Each row is a point on a tangle of strands that fork, close into loops and nearly touch. The rows are in no order.
In the rows, zero is written as 128.
Points whose rows are less than 115 apart are linked; no others are.
z_181: [ 62 174 148 144 179 141 115 129 131 118  81 148 103 133 207 145 186  82
 146 143 174 138 161  89 119 103 149 108 153 123 178]
z_542: [119 124 116 108 115 171 183 152 156 114 199 104 135 116 110 112  91 123
 159  32 134 100 100  61 111 163 104 113 156 151 144]
z_63: [134 117 121 133  54 151 116 139 148 129 194 138  84 132 122  86 150 174
 145  88 161  51 158  82  81 198 117 139 145 119 141]
z_913: [148 139 117 127  41 141  37 143 144 144 109 166  83 158 133 101 160 211
 123 121 162  69 180 135  97 193 152 130  88  97 162]
z_228: [167 107 120 109 172 160 152 124  93 102 141 126 146  99 124  83 107 101
 171 193 105 177 129 165 139 130 109 150 160 171 110]
z_406: [105 127 148 111 131  70 119  64 118 166 132 118 153 119 145 159  99 104
 141 203 134 179 118 138 118  92 108 142 143  99 108]
z_3: [178 101 129 157  73 116 180 128 156 134 152  68 140 143  46  90 109 163
 136  96 141 115 130 170 107 153 123 137 111 134 109]
z_639: [197 122 107 117  90 135 151 142 138 115 129  98 131 119  24 104 130 161
 179 133 148 107 158 143 108 172 162 137 126 159 154]
z_325: [165 110 112 141  67 130 156 138 146 128 146  82 138 133  24  88 120 164
 165 118 144 111 150 132 105 168 154 141 142 147 124]
z_818: [159 169 139 129 180 149 140 163  99  60 136 152  95 127 150 106 168 115
 179 160 128 131 157 139 124 131 113 146 132 145 148]
z_453: [159  93 123 142 107 145 144 141 138 157 154  95 163 157  89 119  99 138
  83 134  94 150 115 164 131 124 159 173 108 111  62]
z_142: [ 96 133 144 120 117  92 140  61 130 155 151 110 152 125 132 153  73  96
 130 190 116 162  84 149 123 100 100 138 134  80  82]
z_46: [107 130 154 146 117 104 151  99 137 152 124 126 141 158 140 146 118 118
  73 143 104 138  94 140 154  98 104 117  55  90  87]
z_468: [192 130 151 103  39 126 106 141 129 125 133 142  98 125  67 115 161 179
 164 148 159 112 176 161  95 201 148 144 114 150 162]
z_64: [ 90 113 129 114 183 171 100 107 125 170  77 124 152 143 106 113 128  83
 129 209  66 167 118 137 126 106 177 138 209 135 108]
z_390: [ 83 150 118 129 145 133 132 144 144 105 120 144 115 126 164 148 118 117
  99  59 123  97 105  72 157 117 134  77 132 100 120]
z_987: [221 119 144 114  94 172 121 139 116 117 133 136 107 125 118 128 177 172
 146 165 109 127 183 180 128 190 132 180 108 182 125]
z_489: [ 73 157 115 100 147  45 106  99  86 156 107 114 141 119 142 181 121  99
 136 134 143 152 121  96 129  81 118 107 138 125 169]
z_426: [ 72 132  94 114 137 154 156 148 143 106 141 118 121 135 130 142 111 131
 104  43 105  90  89  67 174 132 138  74 145 112 127]
z_57: [109 149 158 164 143 135 104 123 151 115 133 158 102 102 192 121 155 134
  85 121 141 122 134  99 113 130 125  98 121  97 101]
z_544: [111 121 157 136 119 102 146  84 147 140 152 122 141 120 143 136  98  98
 108 142 106 148  99 131 140 100 102 125 102  93  76]
z_645: [ 65 155  77  90 144  44 133  85  77 181 132  92 142 129 120 195 108 103
 127 120 126 133  95  92 160 105 112  95 170 113 170]
z_654: [123 122 125 167 137 129 122 156 136 141  94 135 128 147 144 148 140 150
  64  87 130 105 118 115 176  90 126  91  66  92 107]
z_817: [153 120 120 146 112 103 167 145 154 137 127 106 144 154 109 136  96 140
  87  73 123 111  84 172 170 120 105 123  43 118 118]
z_245: [ 73 135  71  79 181  72 129  92  81 163 109 119 165 119  95 111  71  95
 154 155 131 153  96 117 121  96 108 124 175 132 137]
z_269: [110 113  94  87 177 100 142 105  74 142 134 119 167 118  95  73  54  95
 178 169 135 178  95 141 119 105 106 147 171 148 121]
z_634: [118 123 163 153 143 158 108 124 129 116 123 156 116  88 168 121 176 119
 106 158 112 138 145 111 109 124 157 127 130 125  96]
z_370: [ 59 120 120 113 180 143  93  85 133 167  81 122 147 147 122 132 139  96
 144 224  79 148 123 128 115  90 171 119 205 132 133]
z_122: [161 112 130 152  80 143  97 145 140 119 124 121 117 126 100 110 155 187
 104 109 141  89 166 144 112 169 167 145 107 132 110]
z_826: [130  88 134 148 119 164 131 139 131 148 122 100 144 135  95 109 128 139
  80 136  86 127 127 135 137 128 186 148 119 116  50]
z_989: [106 165 130 164 179 137  92 170 129 106  72 162 115 137 208 157 180 109
 133 125 167 153 159 116 124  92 133 113 118 135 191]
z_778: [181 116 137 109  40 168 101 145 122 132 123 149  98 118  94 116 181 190
 158 155 123 102 186 171 119 208 144 172 117 173 134]
z_317: [172  93 118 159  94 170  98 149 121 135 101 122 116 129  95 131 166 184
 104 126 116  97 170 146 128 151 181 156 117 156 106]
z_104: [ 61 130 137 117 175 116 101  94 121 160  73 128 134 138 130 144 167  89
 152 197 111 147 141 125 110  70 161 112 180 131 165]
z_823: [136 126 122 166 154 133 111 180 131 125  67 133 138 143 128 157 128 154
  75  67 129 110 129 114 162  88 141 102  80 124 139]
z_274: [126 125 117 133   7 139  49 135 143 141 126 163  91 148 128  71 170 206
 141 126 148  66 169 126 101 196 148 140 116 104 147]
z_642: [132 117 120 121  91 141 205 115 162 130 189 112  93 146 134 111 121 129
 123  33 125  86  69 128 165 176  83  89  95 102 127]
z_881: [104 114 124 135 166 168 113 130 124 161  95 119 163 144 103 123 109  98
 113 181  77 161 104 131 135  96 191 142 178 124  78]
z_189: [107 133 104 119 129  77 156 120 119 117 130 117 160 108 142 126  81  96
 151  86 144 147  91 137 152 110  87 123 130 131 135]
z_113: [ 88 109 102 102 127 164 178 136 146 113 187 117 124 128 125 135 104 126
 136  37 106  91  88  63 144 138 122  83 143 118 124]
z_198: [128 116 157 127 147 156 115 106 126 129 128 135 146  96 147 124 130 101
 132 177 105 167 138 127 127 108 141 138 150 137  89]
z_457: [123 110 128 147  31 132 101 119 148 144 171 134  84 142 117  76 167 195
 137  96 144  60 157 108  94 190 121 141 125 109 125]
z_846: [120  97 129 147 154 192 108 148 132 169  99 106 150 146 101 133 135 112
  82 163  67 159 116 132 132 118 206 146 156 131  71]
z_402: [184 151 150 134 149 136 132 154 124  69 146 161 116 109 151 108 132 116
 150 138 154 118 154 152 118 143 122 154 128 153 147]
z_48: [ 57 146  96  89 130  71 157  85  93 143 138 114 136 131 146 195 102 102
 119  99 118 141  84  96 192 106  99  93 142  86 146]
z_855: [ 46 147 153 118 185 121 105  99 133 127  85 130 112 119 179 149 195  82
 169 178 136 145 155  95 104  88 156 110 163 126 175]
z_748: [144 110 130 107 155 159 128 119  97 130 133 124 164 111 123 110 108  94
 149 219  79 191 136 150 141 125 124 153 178 157  94]
z_121: [ 64 151 106  97 112  89 164  87 121 136 138 136 130 148 160 200 114  97
  96 104 125 124  79 106 189 111  91  66 118  76 141]
z_246: [196 140 141  91  82 139 121 150 127 112 128 123 100 122  33 133 168 173
 181 140 161 108 177 158  89 182 164 140 109 155 160]
z_592: [214 135 150 136 116 164 103 151 116 103 121 161  93 128 145 131 183 174
 118 148 129 120 171 167 110 166 146 157  91 161 142]
z_885: [196 124 117 114 160 160 153 137  99  88 143 119 133 101 114 100 129 122
 184 182 113 156 146 175 139 135 116 166 134 179 113]
z_856: [126 126 151 132 106 100 169  93 152 147 168 133 116 127 159 108 101  99
 108  94 125 112  74 137 154 131  68 116  91  99  96]
z_761: [105 142  85 111 138  60 143 114  76 141 128 105 166 123 129 142  70 104
 149  94 145 167  80 151 156 107  86 130 123 137 154]
z_760: [152 140 147 146 110 120 146 142 152  96 154 128 119 116 152  92 110 138
 104  77 143  91 128 114 124 149 122 111 121 119 115]
z_463: [176 168 119 127  64 144  46 162 146 134 113 163  77 148 117 116 148 191
 106 106 185  62 176 137 101 204 155 142  98 105 184]
z_781: [ 55 133 134  97 157 101 123  62 129 138 121 130 143 123 143 172 107 101
 153 152 123 123 117  63 107  93 119 105 178 119 124]
z_953: [162 100 127 145 161 143 107 172 119 105 103 128 151 119 108 138 134 139
 115 143 118 155 131 151 120  93 136 151 110 161 139]
z_852: [ 61 127 112  97 166  86 133  67 125 148 119 112 157 132 100 143  81 102
 147 174 105 135  99  88 120  87 108 116 178 112 116]
z_302: [147 132 121 114  72 160 152 149 159 118 199 135  92 137  97  92 130 163
 156  71 165  58 148  93  69 195 110 139 165 142 154]
z_138: [223 109 138 119 124 166 144 151 115  98 137 118 127 114  98 117 143 146
 161 160 105 145 163 182 125 168 126 172 109 182 124]
z_196: [138 135 119 124  97 165 162 151 169 118 218 116  98 133 132 105 106 146
 147  31 157  71 119  92  95 186  94 120 147 142 142]
z_603: [170  96 124 161 147 168 109 169 127 110  90 131 130 127  98 138 153 164
 107 135 105 121 151 142 120 113 170 153 122 164 119]
z_711: [192 179 129 138 111 131  82 171 153 105 136 149  84 138 143 109 133 166
  94  89 183  81 159 128 116 190 141 122 107 127 166]
z_598: [174 120 148 144  86 124 127 127 143 115 159 123 108 123 128  90 142 153
 115 104 141  89 152 146 107 172 131 147 116 140 118]
z_682: [102 164 136  99 183 108 130 121 103  96 129 164 115 114 174 136 153  88
 177 170 146 149 140  98 107  96 102 127 167 127 165]
z_935: [108 132 119 111 104 122 192 106 147 121 176 123 113 131 153 133  98 100
 127  59 122 114  65 133 165 137  68 102 105 101 112]
z_677: [192 157 147 129 128 102 137 144 137  84 145 142 140 114 145 121  98 114
 144  93 157 139 117 159 121 135  88 138 112 156 157]
z_159: [140 104 110 113 167 119 162 118  92 108 149 121 163  98 112  75  71  96
 188 157 140 170 107 157 121 114  97 148 156 150 123]
z_353: [121 183 143 129 199 155 136 148 104  57 134 168  83 125 179 113 162  93
 173 156 150 133 164 114 114 125 117 136 165 127 163]
z_376: [142 154 125 128 118  92 148 138 133  91 151 132 149 116 155 130  76 105
 139  57 142 147  88 159 154 132  90 120 120 140 152]
z_2: [129 125 130 147 135 121 157 130 146 101 136 111 133 111 121 105 107 127
 114  81 123  98 118 105 138 136 132 124 117 127 103]
z_289: [119 108 125 159 137 132 136 143 142 132 123 111 143 116 100 108 121 131
  93 120 115 105 124 113 137 121 163 127 124 111  81]
z_939: [101 113 150 120 124  92 112  88 127 164 122 113 163 124 164 178 123 113
 119 227 108 202 132 142 127  86 128 152 132 128 116]
z_891: [ 49 149 138 128 152 114 122  89 145 130 112 134 129 119 157 166 127  99
 125 133 123 124 126  64 120  92 125  93 152  94 116]
z_830: [152  95 136 142 122 137 152 121 131 151 162  93 168 129 109 103  78 115
 118 147 111 169 103 176 129 127 128 157 116 128  74]
z_850: [ 96 158 121 102 168  68 120 108  90 138 119 135 146 107 146 147 127  88
 148 151 144 150 139 111 132  87 108 129 149 141 159]
z_968: [ 86 151 142 147 141 129 118 135 136 115 109 145 118 106 163 142 139 121
  99  99 133 107 126  84 136 107 137  86 128  92 112]
z_352: [109  97 122 125 151 104 113 136  98 172  97 128 164 142 121 167 112 111
 124 193 109 210 123 150 129  63 121 160 139 130 120]
z_309: [ 84 155 133  99 119 116 159  78 142 135 167 160  99 152 210 170 123 103
  97  80 126 124  82 114 183 136  69  68 109  75 137]
z_726: [164 101 123 173 145 156 102 174 143 121  72 131 123 129 103 158 148 167
  76  91 125  98 142 133 130 102 162 124  85 138 139]
z_849: [ 90 124 141 153 171 118  97 148 125 134  65 144 135 128 162 168 191  99
 125 150 139 167 146 116 127  60 142 115 118 146 171]
z_630: [204 155 152 146 124 152  87 160 142 107 124 172  95 128 166 111 171 181
 100 125 167 108 167 153 100 175 127 144  85 134 153]
z_673: [144  84 122 128 170 141 117 164 102 144  91 136 160 150 115 155 117 123
 110 175 101 200 127 165 118  78 140 163 130 156 113]
z_584: [ 76  95 120 144 197 115  97 156 101 167  42 135 135 157 142 178 174 112
 128 156 118 177 146 124 117  44 137 123 119 150 177]
z_963: [120 128 149 155 122 115 145 123 140 146 118 141 120 148 163 142 123 130
  64  99 130 121  98 120 183 113 116  95  60  85 104]
z_293: [177 112 120 153  88  99 160 138 153 132 139  71 138 135  84 101  97 144
 113  80 138 114 102 168 132 147 103 125  81 132 123]

How many points has the smallest loop of links through each point below? Write 0 if it is on no loop.
z_198: 12
z_289: 0
z_654: 13
z_592: 23

A piece is all that can be reached along the links. How many separate loops has the piece of each point below (a circle has one, a figure eight two, a Y none), and how many tips (points with one link)?
z_246: loops 2, tips 1
z_317: loops 1, tips 3
z_309: loops 0, tips 2

Name the points in between on the shortest way along the links from the first point to the second, in order.
z_468, z_245: z_778 z_987 z_138 z_885 z_228 z_159 z_269
z_603, z_104: z_317 z_122 z_598 z_760 z_2 z_289 z_826 z_846 z_881 z_64 z_370
z_818, z_121: z_353 z_682 z_850 z_489 z_645 z_48
z_544, z_122: z_46 z_963 z_654 z_823 z_726 z_603 z_317
z_302, z_639: z_63 z_457 z_274 z_913 z_463 z_711 z_630 z_592 z_987 z_778 z_468 z_246
z_542, z_885: z_113 z_426 z_390 z_968 z_57 z_634 z_198 z_748 z_228
